Each row is a point on a tangle of strands that fork and nearly touch. The rows are in no order.
Two points are linked if the straight distance between their rows is under 56.5. Some points are linked to none.
fale: [-10  24 -18   0  14  -2 -10 -17   3   1   0   7  14   1 -28 -10  16  12
   7 -26  -7 -12  -4 -12   9   8  -9  -1   2  -6 -11   4 -16  -4   4  -2
  22  16  -4]
ziref: [ 24   7  -5  -3  -2  -4   3   3  23   0   8  15   4   2 -12 -16   2  14
  26  20  14   5   7  -5  21 -31   3 -20  -2   1   9   7 -13 -22  -4   3
  22  10  -2]
devi: [ -8 -15   9   9  -7 -22  -2   7 -40 -12   3 -13 -12   2   5   7  14  -7
  -2  24  -7   5   4  10  -4 -10   5   4  -1  -5 -10   9  -6   7  -1   3
  -9 -10   2]
petut: [ 10  15  13  15 -11  34 -17  20  25  12   3   9  26   8   8   8 -21  -9
  24  -6  -3  15 -15   3  -2  -1   8  -2 -15   4  16 -23   1 -15 -24 -35
   3  -2 -19]
nidi: [  2  -1 -11   6   6   4   2  -5  -3 -10 -20   5 -16   8 -11   3  23  -1
  -6 -15  12  -9  -5  13  -7  13  -7 -12  16  -4 -14  -3  25  10  -2  19
  -1  15   1]
nuka: [-37 -22   6   6   5 -15   7  -1 -31 -13  -8  -5  -9   0  -2  -4  25 -16
 -14 -20 -16  -4   4  -1 -21   6   7  12   1  -9 -12   4   8  31  25  16
 -13  -6  -1]
gapuv: [-33  -5  -1   2  20  -8 -21   0 -11   6  -4  -3  19   0  -1   3   4   1
   1 -29 -22   3 -12  -1 -16   0  -3  18   0 -12 -11  -2 -10  13   0 -12
  -5  -9   0]
Poko: [-29 -13  25 -20  11  12   2 -24  29   2  -5  12  11 -19  12 -11  -2 -10
  -4 -21  -7  -4  -6  -5  -4  13  -4  11  -3   4  29   9  12  10  28 -23
  -7   1  14]
nov: [ -2  17  -1  -4  -1 -10  12  -6  -1   9  19   6   3   9 -22  -5  -7  17
  15 -11 -11   4  13 -14  16 -27  13   9  -4  -5  -1  12 -37 -20  -1   2
  22  14   6]
Malat: [ 21  12 -20  -9   5   4  -4   2  13   7  14   4   9   3   9  -6 -19  17
  12  -7   4   3   3 -21  19 -17 -10  -2   2   2   8  -9 -19 -15  -5 -26
   7   2   5]
Ziz: [-28   1   8 -12  13  -6   7 -19   7  10  14   8  18  -7 -17 -10   1   7
   0 -14 -11  -2   0 -10   3 -10   5  16  -8  -6   6  14 -19  -1  17  -8
   8  -1   2]
mamif: [ 22  -2   0  11   8  -4  -9  -7  -1  -4 -11   8  -3   0  -5  -3  13   2
  19  12  22   7 -10  11  12  -8  -8 -20   9  -8   3   9  14  -3  -8   4
   8   6   5]
san: [-46  -7   8  13  22  -7 -27   6  -7  14 -19  -9  21  -5  -3   9   3  -8
   3 -28 -27  10 -14   8 -27   6  -2  23  -4 -15 -13  -7  -1  20  -3 -10
 -11 -10  -6]
sel: [-14   1  21  -7  -3   7  -4  -4   3  -5   3  17   5  -5   3  -2   4 -10
   5  -2 -12   1 -12   6  -4  -5   8   1  -4   2  17   3   0  -1   7 -17
  -3  -5  -2]
Tigar: [ 16   2  10  19  -2  21 -10  24  16  25   9  -8  27  -9  13  31 -37   2
  16   7   4  25   2  16  -1 -12   6   3 -13  -5   8 -18   6 -10 -29 -27
  -9  -5  -4]
Sanek: [ -1   1 -15   6  10 -13 -10   4  -9  18  -3  -6   5  -3   1  13  -6  10
   6 -11   0   3  -5   1   4  -1 -10   7  -1 -15 -19  -1 -10   3 -24   3
  -4   3   5]
Ror: [-14  -6  -8  -2  25  -7  -1 -15  -9   7  -7  -7   0  -3  -3   5  -3   8
 -15 -38 -11 -11   2  -8   3   9 -11  16   1 -18 -23   0 -10  23  -7  17
  -7  -2  17]
nadi: [ -4 -12  21  -9  -5   7  11 -11  12   1  -3   2  -2 -15  18   7 -13 -10
 -10   9  13   1  -5  -3   5  16   0   9   2   9  26   8  12  10   7  -2
 -14 -14   3]
zuzip: [ 19  20 -18  -7  10   2   1  -7  14  -2  20   7   0  10 -13 -17  -5  24
  16  -8  -5  -3  14 -20  23 -21  -8  -5   7   6   6  -2 -24 -22  12 -20
  21  18   6]
Kasid: [-13 -19 -13   4  17  -2  12 -18  -8 -13 -12 -15 -16  -4  -9 -11  23  -6
 -27 -27   9 -23  12 -13  -6  34 -17   2  10  -4 -19   2  17  34  27  24
 -13   8   6]
fon: [ -8  -4 -10  -6  -8 -26  25  -7 -12  -9   3  -5 -23   6 -28 -15  31   0
 -14  22   9 -20  21 -15   3   5  13 -12   2   4 -23  12  -3   6  26  32
   9  10  -5]
gotup: [  6  17  -2 -10  10   8  13 -19  12 -26   6  19 -13   5 -14 -16  13  14
  -5  -2 -13 -23  14  -7  15  -1  -3  -7   8   9  10  -2   2 -11  30   1
  23  18  10]
ged: [ -5   9  -7 -17  -5 -14  24  -5   5  12  18   6  -5   0 -12  -2 -11  15
  -3  -1  -8  -3  13 -14  13 -19   7  10  -2   4  -2   6 -28 -12   2  15
  14   7   3]
Sos: [-12   6  13  20  11   6 -18   9  -2  21   1   4  24  -1  -8  22 -15   1
  22 -23 -16  18  -4  11   0 -14  10  15  -7 -10  -3 -14  -7  -3 -24 -28
   1   4   1]
pulon: [ -2 -18  -2 -13 -17   6  14  21  22   0   6  -7  -8 -10  22  12 -14  -3
 -13  21   9  -1  -1  12 -15   1  -4   4  -7  17   8  -6  12  -3   8  -1
 -28 -12 -17]
ridig: [-11  -1  22   9  -2  24 -27   5   3   3 -12   8  13  12  22   4  -2 -15
   0 -21 -15  17 -25  24 -39  10   2  -4   4  -5  10 -10  23   0  -6 -32
 -14  -1   4]
gis: [ 34   9  -5  17 -17   8  -9  33  17  11  14  -2  19  11   1  -6 -17   9
  36  29   8  19   6  -4  14 -34   5 -17 -16   2   7 -10 -21 -25 -30 -15
  16   0 -15]
rere: [ 34  19 -24 -12   4 -13   8 -13  16   6   1   1  -2 -10  -9 -22  -9  19
   5  17  10  -3  22 -21  28  -1  -5 -20  -1   3   3   9 -15 -20   7  19
  33  10  15]
zof: [  1   2  20  -8  -7  14   3 -11   8 -11  -4  14  -4  -6  11   1  -1 -12
  -5   6   5  -1  -8   0   3  13   5   0   1   9  25   5  12   4   9  -2
  -2 -10   0]
Pured: [  1  15  22  -1  -5  12   2   6   7  13  20  15  20   0 -11   7 -27  -2
  21  -6 -12  15   2 -10  18 -26  24  11 -11   1  21  -7 -26 -14 -10 -28
  16   1  -5]
malum: [-12  -4  -4  31   1 -24 -19   4 -32   7 -14 -17  -4   3 -17   3  24 -10
  10   5   4   9 -14   9  -2  13  -3   4  -4 -13 -29   9  -2  15 -17  20
  -9   4 -14]
figor: [ 18   1 -14  -9  15  -3  15 -20  13  -2  -8  -1 -13 -10  -1  -6  -2  15
 -12   1  15 -12  13  -8  20  13 -17  -7  11   0   0   5  11   3   9  23
   5   9  18]
turi: [-18 -11 -13  -1  33 -15  -1 -26  -5   9  -1 -15   7 -11 -16 -14   5   8
 -17 -29  -5 -17   1 -20   7  18 -19  14  -6 -20 -25  16 -13  26  11  23
  -7   2   6]
gulo: [ 10 -11  -8  -1 -12  14  10   6  -1   2 -19 -17 -19   5  12  17  -4  -5
 -27  -6  27   0  -2  13 -24  27  -3   1  15   2  -7   1  30  10 -15  23
 -19  -1  -7]
rut: [ 29   2  11   7  -7  12 -12  12   4   0  -1   6   4   3  13   5 -17  -7
   9  22  15  14 -13  12   5  -7   5 -14  -1   1  16  -4  11 -10 -21  -8
  -2 -13  -3]
filig: [-16 -19   5  -8 -15   4  23   3  -7 -10  -7  -9 -21  -2  18  13   1 -13
 -30  -4   7  -7  10   0 -20  20   4  14   6   9   3  -5  21  19  11  17
 -18  -9  -3]
tobu: [  5  11   6   0 -15  -5   2  11  -1  12  12   1  12  -8  -5   5 -17   1
  10  23  -2  13   3   0  10 -19  16   0 -15   6   7   3 -23 -15 -16  -2
   9  -9 -10]
befe: [  4 -12  12  -9 -21  21   5  22  21  -8   4  -1  -9   2  32   0 -10 -11
 -10  16  -1   0  -9  15 -27   3  -1  -5  -7  13  16  -9  21  -6  10 -12
 -27 -15 -13]
Benur: [-13  -9   3 -11   0  10  -7  -7   2 -11  -8   3  -3   1  22  -5  13 -11
 -16 -18  -7  -4 -11   5 -27  16 -11  -1   7   3   8  -2  21  11  21 -14
 -16  -3   6]
dosi: [ -3  -5  -5  -2  19   7   9 -17   8 -21  -5   7 -11  -4   0 -12  24   6
 -17 -17  -1 -23   8   4  -3  14 -18  -9  16   2   2  -1  23  10  36   0
  -1  13  15]
keka: [ -4   2   4  -9 -20 -12  12  12  -9   2  10  -4  -5  -7   4   8 -11  -3
  -9  28  -8   3   5   0   0  -8  14   8 -10  12   1  -2 -17  -6  -5  12
  -1 -13 -11]
boz: [  3  17   2  23  -2   7 -14  16   5  19   1   7  21   8 -12  19  -7   5
  32 -11  -6  18  -7   6   5 -15   6   7  -9  -6  -3 -16 -10 -15 -37 -18
  12  14  -9]
Lusu: [ 23   3  -9 -18   1  18   3   4  21  -4  12   5  -3   5  21   0 -25  14
  -1  -3   5  -1   3 -10  12  -6 -11   1   9  10  18 -15  -3 -13  -1 -22
  -2  -7   7]
Rusik: [-14  10  -9   5  24 -11  -4 -33  -8  -7   1  -6   9 -10 -32 -24  26   7
 -14 -10  -6 -18   4 -15   7  16  -8  -6  -1  -7 -11  22 -10   4  33  10
  14  10  -2]
Guk: [ -7   6   5 -12   9   9  11 -20  11 -25   0  16  -9  -2  -3 -12  18   2
 -12  -6  -8 -22   6  -3   4   9  -6  -3   9   9  14   0  12   6  34   0
   8  10  10]
dag: [ 20  -1 -19   6  14  -3  -9   6   8  18   0  -2   4   3  11  12 -13  17
  10 -10  17   8  -3   3   7  -9 -21  -7  10 -15  -7  -4   4  -7 -24  -8
  -5   4  10]
nagig: [-24 -22  20  -7  -6  -1   6  -2   3   4  -2  -9  -2 -19  18   4  -3 -17
 -10   6   1  10  -6   2 -16  14   2  18  -7   5  17   9  12  17  23  -7
 -28 -13  -7]
refes: [-12  -6 -10  14  24  -8   0 -24 -25 -18 -12 -14  -6  -6 -14 -17  26  -6
 -19 -20  -3 -19   5 -15   4  32 -11   2   9  -8 -17  10   5  30  33  22
  -5   5   6]
zaso: [ 27  -4 -15 -11   0   4  19  -6  21   1 -19  -1 -21  -2   4   4 -12   8
 -11   4  30  -4   9  -1  10  15  -7 -10  15  11  -1   1  18   2 -10  36
   2   7  11]
Gidu: [ -9 -15   1  -2 -12  17  12   1 -13  -9 -18 -16 -18   7  19  12   4 -15
 -34 -18   8  -1   1  11 -35  30   4   8  12   2   0  -6  32  21   0  14
 -19  -5  -3]
tas: [-22  -2  -6 -21   6  -5  11  -9  -7 -10   7   2  -2   0   5  -3   0   7
 -18 -18 -22 -12   7 -14  -3   1   1  18   5   3   2  -5  -7   8  17  -3
   1  -8   8]
Luvil: [-18   0  -4   7  10   0  -2   1 -14 -12 -12   8  -6  12 -11   6  22  -6
   0 -28 -11 -10  -9  16 -14   2  -3   3  11  -6 -19  -8   8  12  -4  11
   2  13   5]
nazad: [ -2  -7 -12  -5   0 -17  18  -6 -12 -12   0  -2 -22   1 -11  -5  23   0
 -17  10   9 -18  12 -10   5   9   0  -7   8   3 -17   6   9  11  20  24
  -2   6   1]
pepa: [-18 -12 -10  -1   9 -30  -3  -8 -31  -7   8 -16  -3   2  -6 -11  20   6
 -13   4  -9 -13   8  -9  -2  -6  -7   4   4 -10 -20  17 -18  12  20   4
  -3  -7   6]
rifet: [  8  -3  -9   1   3 -21   3 -14 -10  15  -5 -13  -8 -19 -11  -9   5  -1
  -1  12  24   6   1 -18  21  17  -6   0  -4  -7 -10  25  -7  13   7  25
  -7  -1  -4]
pulos: [  6   6 -18  -3 -14 -11   4  17 -11  -6   1   0 -16  19 -11   3   9   6
   7  13  -6  -7   9   5   2 -16   7  -8   5  11 -23 -10 -13 -14 -19  10
  13  12   1]
dimo: [  1   5  24   4  -2   6   1   1  13  25  11  12  35 -16  -8  12 -30 -11
  18   0   7  15   5  -9  23 -12  29   3 -17  -7  17  -2 -18  -5 -17 -26
  12  -5  -1]
Dedig: [ -5  14   2   2  -8  17 -14  16  -1  -3   3   8   4  17   4   5  -4  -2
  14 -17 -25   8 -14   6 -12 -10   3  11  -1   8   3 -22  -7 -12 -11 -25
   1   2  -8]
sabok: [ -4  -4 -10  -8   0   7   2  12  25   2   6   8   1  -1   1   0   3   6
  11   2   3  -2 -10   8  -9 -13 -15  -6  -3   5  -1  -6   6  -9   3 -15
 -11   4 -11]
kabeb: [-25  -1 -11  12   5 -12  -1   4 -26  -7 -10   0  -4  15 -23   4  23  -4
  -1 -24 -18 -12  -4   6 -12   3   4   7   2  -8 -33  -5  -3  14 -12  24
   7   9  -2]
Bebud: [  3   2   2  20  -2 -22 -17  -1 -25  15 -10 -12   4  -9 -13   2  12 -10
  16  16  14  16 -12   1  11   6   4  -3 -10 -11 -14  18  -7   6 -20  13
  -1   1  -7]
koro: [ 19  -4   4  15 -10  14 -10  20   0  10  -7 -20   1   0  18  27 -22  -1
 -10  19  15  20  -9  28 -21   4  -2  -3   0  -4   2  -3  25  -7 -24  -1
 -23 -10 -11]
Div: [ 12  -1 -26  -7 -14 -18   8  18 -19 -12  -2  -5 -22  20  -6  -2  13   5
  -6  14   1 -16  18  -3   2  -6   4 -17  12   9 -28 -11  -4  -6  -8  15
  12   8   9]
kup: [-14  -7   0 -10 -23  -6  20  19 -11 -11   6  -1 -15   5   7  10   2  -8
 -18  16 -15  -6  11   6 -15  -7  14  11  -2  14  -4 -14   0   2   3  11
  -4  -8 -11]
darer: [ 19  -3  12  20  -4  19  -7  19  15  23  -1 -17  21 -12  12  32 -35  -2
   5  15  16  26  -5  26  -9  -2   2   0  -9  -6   7  -7  22  -6 -29  -9
 -14  -8  -7]
Giv: [ 20 -12   9   9  -8  10  -4   8  -3   9 -11 -21  -6  -8  22  20 -25  -8
 -14  19  29  23  -9  11  -6  17   1   3   4  -2  10   9  22   3 -16   5
 -26 -16  -9]
nulu: [-23 -14   7 -15   1  -5  23  -8  -9 -11   1   2 -13  -1  15  10   1  -1
 -26 -13 -12 -13   9  -5  -7   6   3  19   7   2   6  -5   8  19  15  11
  -6  -9  11]
vif: [ 11   5  21  -4   0   7   2 -11  18  13  10  17  33 -14  -4  -3 -21  -9
  14   7  16   5   3 -19  31  -6  21  -8 -13  -6  29   7 -13  -2  -5 -25
  18  -6   2]
pusep: [  2  -2  -9 -13 -18 -23  20   4  -2   9   7  -8 -14  -9   0  -1  -9   1
 -14  28   8  -2  11 -10   8   0   8   3  -5  11  -4   9 -15  -3   1  26
   1  -8  -6]
Zod: [  6   1  -3  -3  -7 -32  17 -12 -12  -4   6  -2 -19   4 -19 -17  18   5
  -3  32   7  -7  19 -10  13  -9  12 -13  -1   2  -9  24 -14  -7  15  34
  20   8   9]
gat: [  1   2  -7   3  20 -12  -9 -15 -15   6  -5  -1   4  -4  -3   3  -1   7
  -1 -21  -3  -7  -2  -1  14   3  -9   3   5 -16 -15   5  -8  11  -9  10
   2   2  19]
fer: [-13  10  -5  10  22  -4  -2 -32 -17 -20 -12  -6   1  -9 -27 -19  28   0
 -16 -13 -10 -21   7 -13  10  27  -4  -1   3  -5 -12  17  -2  17  35  22
  10  11   4]
duta: [  8  -3  -4 -13 -19  -3  16   9   3 -24   8  10 -25  12   5  -5  11  -3
 -10  26   3 -18   8  -3  -2  -6   6 -14   8  22   4 -10   7  -8  14   9
   6  -1  -4]
Zurit: [  0   2 -10 -20 -12 -22  31  -2  13   7  17   3 -12  -4  -5  -5 -10  14
 -10  19   1  -8  18 -12  12 -15   6   1  -1  11  -1   8 -20 -12   8  23
  10   2   2]
belan: [ 30   9  -8   5 -11   0  -4  18  19   2  14   7   7  14  -6 -15  -5  14
  36  24   9  10   5  -6  17 -37   4 -19  -8   2   4  -2 -23 -26 -20 -10
  22   4  -9]
kasif: [ 15 -12   2   4  -2  -1  -2  -2  -4  17 -12 -18  -3 -19  13  14 -21  -5
  -7  13  32  16  -5  -2   8  17  -4   3   0  -3   6  14  13   9 -10  10
 -24 -12  -3]
nes: [ 13   1  -6  13  14   1  -9 -10   1  -4 -19   6  -9   3 -10   1  17   1
   7  -4  24  -1 -13  12   2   9 -13 -16  14  -6  -6   6  21   4  -7  13
   0  11   1]
gaz: [ 25   7 -23 -13  17 -12  17 -20  18   4  -4  -1 -11 -15  -9 -19  -6  24
  -7   9  11 -13  25 -15  28   6 -15 -11   5   2   1   7   2  -5  14  26
  17  11  22]
Lezoz: [ 20   9 -12   4  21 -17  -8 -19 -12  11  -2   1   5  -9  -8  -6  -3  13
   7 -11   1  -2   8  -9  27   0 -10  -8   4 -19  -8  12 -13   3  -6  12
  16   8  27]
gos: [ 15   4  20   1  -7  37 -13  10  35   8   0  12  27   1  17   1 -22 -16
  18  -7   9   9 -18   2  -5   6   3 -10  -9   3  27 -12  10  -7 -13 -36
  -5  -9 -10]
Zonop: [ 24   3 -18  14   4   8 -16  16  17  18  -3  -2  14   9  15  15 -15  16
  16  -2  21  16 -10   5   0  -6 -16  -9   6 -11  -1  -9  12 -12 -33 -16
  -4   3  -3]
misi: [ -6  22 -21   2   3   0  -8  -2   5   5  -2   7   7  10 -20  -1   7  13
  14 -24  -6  -7  -7  -8   3  -4  -4   5   3  -1 -14  -6 -16 -12 -12  -4
  16  17  -9]
gadar: [  4  19  11   7   1   3  -1   1   0  10  13  12  13  11 -21   4 -12  10
  29 -18 -10  15   8 -13  22 -31  18  11  -4  -2  11  -1 -33 -16 -11 -22
  22  16   3]
vok: [-31 -26 -10  -5   6  -5  20 -13  -9 -16  -8 -12 -16  -5   2 -11  26  -9
 -30 -24   0 -22  19 -18 -16  33 -11   9   6  -1 -10  -1  21  36  43  15
 -11   2   2]
zapu: [ -6 -14  -6  -3   8   7   6 -14  -2 -18  -8  -3 -18   3  16  -6  18  -3
 -24 -15   7 -14   4   2 -18  22 -15  -5  15   2   4   0  30  18  29   0
 -15   1   8]
nad: [ 13  -5  13  22  -4 -12 -21   1 -29   0  -7 -10  -1  -3   1   2   6 -17
  13  26  17  24 -14   7  12   5   5  -8  -1  -8   4  15   8   5 -11  -3
  -9  -8  -6]
fepat: [-13  -3  17  15   7   4 -19  10 -14  11  -2  -4  17  -8   6  21 -12  -8
   6  -2 -16  15  -9  21 -13  -5   7  14  -5  -8  -2 -11   4   0 -16 -17
 -11  -9  -1]
Keral: [  3  -6  -8 -11 -30   1  12  24  -2 -16   4  -1 -18  10  13   2   4 -11
 -18  26   1 -14   4   2 -16   6  10  -5   0  22  -6 -16   9  -3   3   8
  -7  -8 -18]
lifa: [ 24  21 -22  -4   8 -21  -2 -13  -4  15   2  -2   6  -6 -13 -19  -4  16
  11   5   2   1  16 -21  24  -2  -3 -16  -5 -12  -6  17 -26 -14  -3  15
  33   9  20]
verek: [ 22  -3   7   2  -8   7  -7   8 -15 -27   1   9 -19  22  15  -6  11  -5
   0  21  -2  -3  -3  16  -5 -10   1 -17  14   5   8  -6  14  -7  -6  -7
   1  -6   9]
rovu: [  7  20 -10 -12   6   7   8  -9  12 -14  19  13  -7  14 -15 -16   6  19
   5  -7 -13 -15  11 -16  14 -17  -2  -2   8  10   6  -5 -19 -20  21 -13
  20  16   5]
lar: [-34 -14  11   3  -8  -3   5   8 -14  -6  -7   0  -8  -3   4   6  20 -16
  -7  -6 -17   1  -2  15 -29  -2   6  11  -5   3  -6  -3  14  15  15   7
 -17  -2  -9]
sesot: [ -9  15  13   5 -11  23 -20  17   8   2  -2  10  17   7   5   6  -9 -11
  17  -9 -21  14 -17  10 -17   1   9   8 -13   7   8 -21   1 -11 -17 -29
   1  -3 -16]
feka: [ 24   1 -18 -11 -12  -4  13   9   0 -18  -4   6 -26  15   2  -2   4   1
 -13  19  10 -14  15  -4   3  -1   7 -18  16  15 -10 -13  13  -7  -1  20
  12   4   8]
fod: [  1  14  -6   2 -17  -1   2  17 -15  -7   7   1  -8  18 -10   5   1   3
  10   5 -17   3   4   8   1 -20  11   4  -1  11 -10 -14 -20 -17 -23  -2
  15   6  -4]
vit: [ -9  20  -7  -5  11   0  -4 -26   6  -5   3   5  15  -5 -29 -20  20   7
  -2 -11  -5 -14   0 -14   7   7  -4  -5  -3  -3  -2  17 -15  -8  22  -1
  23  11  -7]
lomen: [ -1   9  24   4 -21  27 -19  20  14  -5   0  12  10   9  12  -5   2 -23
  20   6 -20   8 -22  18 -23  -4   8  -4 -18   7  13 -20   8 -12  -5 -24
  -7  -6 -19]
bofo: [  1  15   3   3  -2   9  -9   7 -13 -11   5  11  -2  20  -1   8  -1   3
  17 -14 -20   6  -4   6   1 -17   6   8   8   4   3 -15 -13 -13 -17 -20
  11   7   5]
Dodip: [ 12  -6  26  -3 -23  32   0  24  31  -2   4   5   1   4  29  -7 -20 -19
   2  16   0   6 -16  18 -22   2  -1 -11 -13  12  22 -12  19 -10   2 -16
 -23 -17 -18]
zuz: [  9   0  27  11 -21  31 -17  28  19   0   2   3  10   6  19   1 -11 -20
  13  19 -11  12 -20  25 -25   0   3  -9 -20   7  11 -15  17 -14  -6 -20
 -17 -14 -21]
Gom: [ 19  -1 -10  -1 -10   9  11   1   4   3 -21  -7 -19   1   3  10  -7  -2
 -13   3  29   1  -2   7  -5  20  -3  -7  13   6  -4   0  23   4 -22  32
  -6   2   0]
Giku: [  4 -13  -3   1   4 -15   3 -12  -7  23  -8 -20  -1 -25   2   5 -11  -4
  -5   8  24  10  -1 -14  16  20  -6  11  -9  -9  -5  21  -4  17  -4  19
 -21  -8  -4]
Poreb: [ -2  22 -11  14  -2  -2 -15   9   2  13  -2   9  13  11 -19   5   5  11
  30 -16  -4   7  -9  -2   8 -12   1   4  -4  -6 -13  -9 -19 -14 -29 -10
  21  19 -10]
bitun: [ 20   7  -3  -3   2  -7  -2  -7   6  -3  -1  11  -1  -3  -9  -8   6   6
  15  15  13  -2   0  -2  19 -12  -2 -18   2   2   4   8  -2  -9  -2   9
  17   7   2]
ripul: [ -2  -5  -4   2   1 -28  -5  -8 -30  -8   9 -12  -7   0  -1  -7  14   4
  -3  19  -4  -4   7  -5   9 -11  -2  -4   0  -7  -9  19 -18   1   7   1
   3  -9  10]
Beleg: [-35 -15  11 -19  20  10   3 -24  27  11  -6   2  19 -19  -2  -7  -6  -4
  -3 -33  -4  -5  -6  -9  -4  16  -9  21  -2   1  16   7   3  15  13 -18
  -6   0  10]
veli: [ -2   2  17 -10  -3   9  11 -18  10 -24  -2  17 -13  -1   9 -11  10  -7
 -11   6  -3 -16   1  -6   5  15   2  -3   4  12  27   3  16   4  30   1
   7  -1   5]
dala: [ 13   2   9   3  -5  22 -17   4  16   4  -4   5  16  -2  18   7 -13 -10
   6   4  16   9 -20   6  -6  11  -2 -11  -3   2  17  -3  16  -4 -13 -22
 -10 -11 -11]
vemi: [ 13  -2   8 -14  -5  21   2   9  22  -1  13   6   2   4  26   5 -31   3
  -2  -2  -1   5  -2   1   1 -10  -3   2   4   7  23 -15   0 -12  -1 -27
 -13 -13   5]
ral: [-33 -18  -4  -3  11 -24   8  -6 -30 -13   6  -7  -4   3  -6 -10  24  -2
 -16 -10 -18 -16   9  -8 -11  -4   0  11   1 -10 -15   9  -9  22  28  10
  -4  -7   5]
sal: [-27  -6   3 -16  26  -4   8 -26  13  11  10   4  17 -13 -12 -10  -5  10
  -4 -30 -10  -7   1 -12  10  -1  -8  18  -1  -9   4  11 -13  10  17  -9
   2   1  10]
bam: [  8   4  -8   1   4 -31   3 -19 -15  13   2 -11  -6  -9 -20 -20  12   4
   2  19  12   2  11 -17  17   1   2 -13  -7 -12 -14  35 -19  -2  11  31
  13   6   8]
Meve: [-19  -6 -11  16  -6 -25  -3   8 -37  -3  -8 -15 -12  13 -21  -2  29  -7
  -1   4  -8  -6   1   5  -7   5   5   1  -2  -9 -40   5 -10  13 -15  26
   1   7  -4]
vul: [  1 -10  10   8 -16  -6 -10  13 -31 -23   0  -6 -14  12  10   2  17 -13
   0  25  -7   4  -4  18 -10  -9   7  -5   2   5  -1   1   5  -1  -5  -6
  -4  -9   1]
Dufa: [-35  -5  -1 -12   7 -10 -11   1 -15  -3   3  -3  13  -2   6  -4   4   0
  -9 -12 -27  -2  -1  -8 -19  -7   3  17  -2  -4  -3   0 -14   7  16 -16
  -4 -16  -1]
puper: [ 11   6   8  13 -11   7 -10  25   5  16  13  -8  20  -8   5  18 -24  -1
  16  22  -7  18   0  12   2 -20   9   2 -19   2   4 -13 -11 -16 -23 -17
  -1  -6 -12]
vorop: [ 33   1   3   4  -7  14 -11  15   3 -16   2  10 -12  26  17  -1  -4   4
  10  16   7   7  -7  16  -2 -20  -1 -19  14   3  10 -12  13 -17 -18  -6
   2  -7   6]
gevu: [ 25  10   4  21 -19  13 -13  37  11   8  13  -9  17   2   7  12 -27   2
  23  35  -1  17   4  13   3 -24   7  -8 -20   7   2 -20 -10 -23 -31 -11
   4  -8 -18]
kipi: [ -3   0   5   6   1   2  -5   6  -5  12  -4  -3   6  -8   5  19 -10  -2
   2   0   4  11  -8  13  -3  -2   1   7  -1  -5  -2  -2   5   2 -17  -1
 -10  -6  -1]
Tavol: [ 12  -7   0  -6  20  10  15 -30  13  -4 -13  -1 -12  -9   3   0  -4   9
 -18 -15  18 -14  10  -1  13  23 -17   1  16  -3  10   8  21  11   5  19
  -3   7  26]
tozag: [-31 -16  13   1  -4  -2   0  11  -7   4  -6  -9   1 -15   8  11   3 -13
  -7   2 -15  10  -5  14 -27   2   6  19 -12   3  -2  -2  10  13  13  -2
 -25 -10 -12]
Digug: [-14   3  15 -12  -1  -1   7  -6   5   0  16  14   7  -2  -4  -5   2   2
   6   2 -11  -2  -3  -3   3 -14   8   7  -7   4  15   7 -13  -6  11 -14
   5  -4  -2]
veni: [ -8  -8   9  -5  -1  21 -17   2  12   0  -7   4   6   5  29   1  -1  -9
  -6 -19  -6   7 -19  17 -34  12 -10  -3   6   0  11  -5  23   3   7 -29
 -20  -2   2]

A fork is a point with three links, a tip a point with one. Leave the first point through the second and follow the links. Name the first fork or tip that comes.
vorop / rut => sesot
Gom / gulo => san
verek / vul => zof
nazad / fon => puper
ziref / bitun => nad
vit / Rusik => vok

A fork is a point with three links. Follow the links from the first point to the second and name the forks in between, in order.
puper / gos => keka sesot
dimo / kup => keka
Guk / rut => zof
kabeb / Keral => puper keka
vit / Lezoz => Sanek gat
bam / nes => puper
zapu / zuzip => Guk

Follow the links from the first point to the second, and from the first to the third. Name the last point that the two ways share.
Beleg / zapu / zuzip => Guk
gevu / ged / bofo => keka
figor / vit / Zonop => Sanek
vemi / lar / veni => Guk
Meve / koro / kup => puper
rifet / Luvil / feka => puper
